The views of a scene show one set of named points, each view turned or mirrored, and shifted as a whole, with a little noise and some points left out.

Scene 1
View 1
Z416: [  5   2   5  -8  31  17  16  13  11   1   9   6  -1  -3  17  16   9  -7
  -7  14   4 -22  14  29  14]
Z339: [ 11   2  12 -11  24   1  12   0  -4  19  -1 -25   5  26 -13  42  62  12
  -3   8 -15   1   1 -13   1]
Z73: [  5   1   1  -5  29   5  19   2   5   1  -1  -7   0  11 -14  22  32   5
  -3   0  -8 -14  13  -8   2]
Z907: [-13  10   4 -13  20  12  21  10  -5   5  -7   4  11   9 -14   9  41  12
  -5  12 -17  -4   7  -6  16]
Z281: [ -6  -4  -3  -3  23  16  12   6  11  -4  10   2  -4  -6   3  11  10   3
  -3   1  -5 -19  10  13   5]
Z694: [-21  -1  -3 -11  21  20   1  -1  13  -6   3   7 -15 -30  26  10  11   7
   3   4 -26 -16  -4  27   6]
Z601: [ 15  -7   7  14  37   8   9   5   2  -9  17  -2  -9   9 -12  20  16  -7
   1  -6   5 -29  18   5 -19]
Z59: [-18 -11 -19  -8   9  20  19   5  16   2   6  -8  12   5 -20   3   7  20
  -9  -5  -7  -5   9  -8  19]
Z575: [  4  -2  13  16  30   8  11  10 -13 -10  14   4   2  19 -32  11  30   1
   3  -3   1 -22  15  -6 -20]
Z569: [ 12   5  15 -10  30   5  10   3  -3  12   1 -13  -2  14   5  37  51   3
  -3  12 -12  -9   4   5   0]
Z771: [-11  -5  -3   1  19  15  14   7   3  -2   8  -2   6   8 -20   8  21  11
  -2  -2  -7 -12   9  -4   1]
Z670: [  6   1  14   2  25   2  13   4 -12   9   4 -15   6  29 -30  30  58  12
   0   1 -11  -6   6 -19 -11]
Z779: [  9   3  10  10  39   7  14   8  -4 -12   7   9  -6   6 -16  13  24  -6
   2   0  -1 -28  19   2 -12]
Z338: [-17   3   2  -6  15   9  16   5  -8   4  -4  -5  11  16 -31  12  48  21
   0   3 -22   0   2 -20   3]
Z97: [-11  13  16  -6  29  12  10   9 -11  -5  -4  13  -3  -4   1  11  41   5
   4  14 -21 -15   4  10   0]
Z168: [-19   4  15   3  17  26  15  28 -11  -4  18  23  16   8  -6  -8  15   3
  -3  21   5 -15  10  25  11]
View 2
Z771: [ 10   7  -1 -12  10 -13  21 -12  13   4  -7  -2 -21  -7  -7   0 -18  -4
  -8   8  -7 -13 -31  -8 -13]
Z569: [-14   7   9 -13   9  -1  11 -10  18  24  11 -21 -28 -19  -1  -5  -5   5
   2   2  -8   8   3   7 -10]
Z338: [  4  11   7 -18   6  -5   9 -11  11  14  -7  -6 -21  -1 -12  -5 -10  10
 -13 -12  -1  -3 -37   6 -37]
Z907: [  8  15   7 -21   6  -6   7 -19   9   3  -7  -9 -21  -9   0  -7 -17  13
 -15  -4  -1  -2 -12   0 -27]
Z779: [  1  18 -11   5  25 -19  17  -3  12  -3   6  -5 -22 -16   5   8  -5  -3
   2  26 -18  -4 -19 -19 -15]
Z97: [  4  17   7  -6  11 -18  -5 -16   7  -2  12 -25 -10 -17   4  -4 -11   9
  -7  12  -8   4 -12   1  -9]
Z575: [  8  17 -13  -2  24 -25  25   4   6   6   9  -1 -28 -12  -5  12  -2   1
   3  14 -16  -9 -33 -18 -25]
Z59: [ 14   0   4 -21   1  -6  29 -25  18  -1 -27   7 -21  -2  -9  -8 -33 -11
 -19   3  -3 -21 -30  -7  -7]
Z339: [-18   5   8 -17   8   7  20  -3  19  39   7 -13 -38 -13 -12  -3   2   8
   3 -12  -7   8 -10  11 -27]
Z416: [  6   7   1 -10  11 -16  21 -22  15  -7   1 -16 -19 -27  12  -3 -25  -8
  -5  25 -13 -10  15 -13  20]
Z694: [  3  -3  16  -1  -1 -15  -3 -29  18 -11   2 -28   4 -15   3 -15 -29 -14
 -13  28  -7  -5 -18   4  32]
Z73: [ -8  10   0  -9  14  -1  19 -11  20  10  -6  -5 -26 -14   0  -3 -11  -1
  -4  11 -12  -2  -9  -8 -15]
Z601: [ -3   8 -13   7  23 -19  30   1  16   5   6  -3 -26 -19   0  10  -5 -12
   6  30 -21 -10 -21 -21  -2]
Z168: [ 36  18  -3 -22  11 -39  19 -20  -7 -15   9 -14 -17 -19   7   4 -27   8
  -9   7  -3 -19  -5 -13   1]
View 3
Z575: [ 10  31  17   2  25  11  -2   6  16  -2  15  -9 -28   1  19  -8   1  24
   8  13 -11   3   9   8 -10]
Z168: [ -2   5  -7 -17  -5  -3   2  -6  -5 -17  15  -4  -7  -9   3   6 -16  22
   2   5 -16   8  15  11  14]
Z694: [ 10  11 -28  20   7  -9 -17  -6 -12  -1  29  -3 -18  -2  -1  50  -9   2
 -14  23 -14 -20   1  34  13]
Z59: [-13  15  18  10  14  -2 -10   4 -16   2  11  -4 -25  -6  -6  15 -16  -9
   6  13  -1   1 -32  10  10]
Z416: [ 14  18 -10   6  -2  -4  -1  18 -10  -5  15  11  -7 -14   7  20 -20  15
 -24  12  -8 -21   9  19  13]
Z338: [-14  22   8   9  20   5   1  -9   6   6  27 -16 -37  -5   4   3   6  -6
  17 -10 -10  -7 -20   5 -21]
Z281: [  9  20  -2  12  11  -2 -10   9  -8  -1  17   3 -19  -5   6  22 -13   9
 -10  19  -8 -11  -2  20   9]
Z601: [ 25  36  14  12  25   9  -8  19  10   3  12   0 -21  -1  23   2  -5  24
  -9  26  -6  -7  10  17   0]
Z339: [  8  38   6  14  22  10   9  -2  15  25  28 -13 -26 -20  23  -4   1 -11
  -6 -25  -3 -31 -16   6 -29]
Z771: [  0  25  13   8  22   4  -7  -1   1   3  16 -10 -28  -1   7   7  -5   6
   8  14  -8   0 -13  13  -1]
Z779: [ 14  30   7   9  20   8  -3  19   9  -6  17   2 -29   1  16   4   2  28
  -3  19 -11  -9  14  12  -9]
Z73: [  5  30   7  14  15   4   1  16   2   5  20   1 -28  -9  10   7  -3   5
  -8   3  -5 -22  -7   9 -12]
Z907: [-13  16  -3   4   6   0   6   0  -2  -4  26  -4 -29  -9   0   9  -2   0
   6 -13 -11 -15 -11   4 -14]
Z670: [  6  37  15   8  27  12   7  -3  20  16  24 -16 -31 -11  23 -11   6   2
   7 -13  -6 -15  -8   3 -29]
Z569: [ 13  31 -10  12  12   3   7   2  10  14  29  -4 -20 -19  18   8  -2  -1
 -15 -16  -7 -35  -1  13 -18]
View 4
Z907: [-18  17 -12 -18  15  -8 -29  11 -11  -6  -6   8   8  15  14  -2  14 -10
  -6 -13  -3   9   2  -3  15]
Z694: [ 27  23 -24  -9  24 -18 -25  -8  -3  16   3  10   7  16  29 -12   0   9
  11  31  23  13 -16   5  23]
Z670: [-28  14 -14  11  -4  14 -20  12 -16 -20  -1  -4 -15  24  11   1  13 -18
  -3  -8 -12  10  20 -16  -9]
Z281: [  0  16 -14 -15  12  -9  -9  -4  -2  -1  10   1   3  11  17   4  -3  -2
  -1  13  11  24  -7   7   9]
Z97: [  5   6 -25 -11  22 -14 -21   8 -13  10  -9  -2   4  26  21  -9   7  -8
  -1   3   2  15   9  -6   9]
Z601: [  0   7 -10  -3   6  -3  11  -5  -4  -5  17 -12  -8  17  14  13 -11  -2
  -1  14   6  37  10   7 -14]
Z575: [-17   3 -18  -1  -2  -7   9   6  -6 -13   6 -18  -3  16  13   5  -7  -4
 -10  -2  -7  31  17  -5  -7]
Z73: [ -7  18  -3 -12  14   2 -17   3 -13  -5   9   5  -5  16  12  10   8  -6
   2  -3   2  21   6   5  -5]
Z168: [-14   0 -31 -33  13 -18  -4   5   6   2  -1 -10  20  18  18  -9  -9 -26
 -19  11   5  30  -5   2  31]
Z416: [ 11   9 -12 -33  28  -7 -13  -7  -3  13  14   5   4  20  17   8  -4 -21
   1  20  19  32  -9  16  10]
Z339: [-20  23  -2   4   6  24 -36  10 -21 -16   4   9 -20  25   9   6  20 -25
   5  -5  -6   6  15 -10 -10]
Z59: [-24  35  -5 -17   1  -5 -17  -2   4 -18  12  10  11  -6  14   4   1   9
  -7   2   9  16 -22  10  26]
Z569: [ -1  15  -9  -8  19  12 -32   5 -19   2   2   9 -13  30  13   3  15 -26
   7   6   4  13  11  -3  -6]
Z779: [ -1   3 -13  -9  12 -13   6   2  -7  -1   7 -12  -1  19  14   9  -6   0
  -3   0   1  34  14   2 -11]
View 5
Z694: [-19  13  26  16   9  24   3  -8 -20 -14  -3  13 -14 -16   8   2  -4 -17
  -6  21  -8  25 -32   5  23]
Z575: [  2   3 -12  -2 -27  15  21   5  -9 -37   3  16  18 -16  12  -7 -17  -3
 -14 -44 -13  10  -5 -12  11]
Z771: [  8   9  -7   7 -22  17  13   1  -1 -22   1   6  -2 -15  21   6  -6 -15
  -8 -20  -8  15 -11  -8   8]
Z338: [ 26   1 -27  -3 -23  18  20   7  -2 -26   1   5  -2  -5  39   3  -9 -22
  -5  -5 -14   0   3  -1   9]
Z601: [-12   7   9   0 -20   5  12   0 -11 -31   8  11   8 -22  -1  -8 -19   5
 -15 -47  -4  20 -13  -9  14]
Z97: [  0  -3   3  -3  -1  24  20   0 -22 -28  -2  16  10 -11  21 -16  -6 -13
 -14   0 -26  13 -20   5  16]
Z339: [ 22 -15 -10 -22 -10  -2  13   2  -6 -17  22  -5  -7  -3  33 -18 -19  -4
  -6 -21 -14  -5  11  26  13]
Z670: [ 21  -9 -21 -17 -21   3  20   6  -7 -29  14   3   4  -7  30 -14 -20  -4
  -8 -30 -13  -4  13  10  14]
Z281: [ -8  10  16  10  -9  16   7  -4  -6 -17   3   6  -7 -19  10   2  -5 -13
 -11 -16  -9  24 -26  -3  10]
Z73: [ 12  -4   4  -4 -14   3  13   3  -8 -18   9  -2  -3 -14  21 -10  -7  -6
 -16 -25 -11  16 -15   7   6]

In a view up to two points have been moved. Name them for each view, in the order of its rows, or write -.
view 1 | Z73, Z569
view 2 | -
view 3 | Z771
view 4 | Z670, Z281
view 5 | Z338
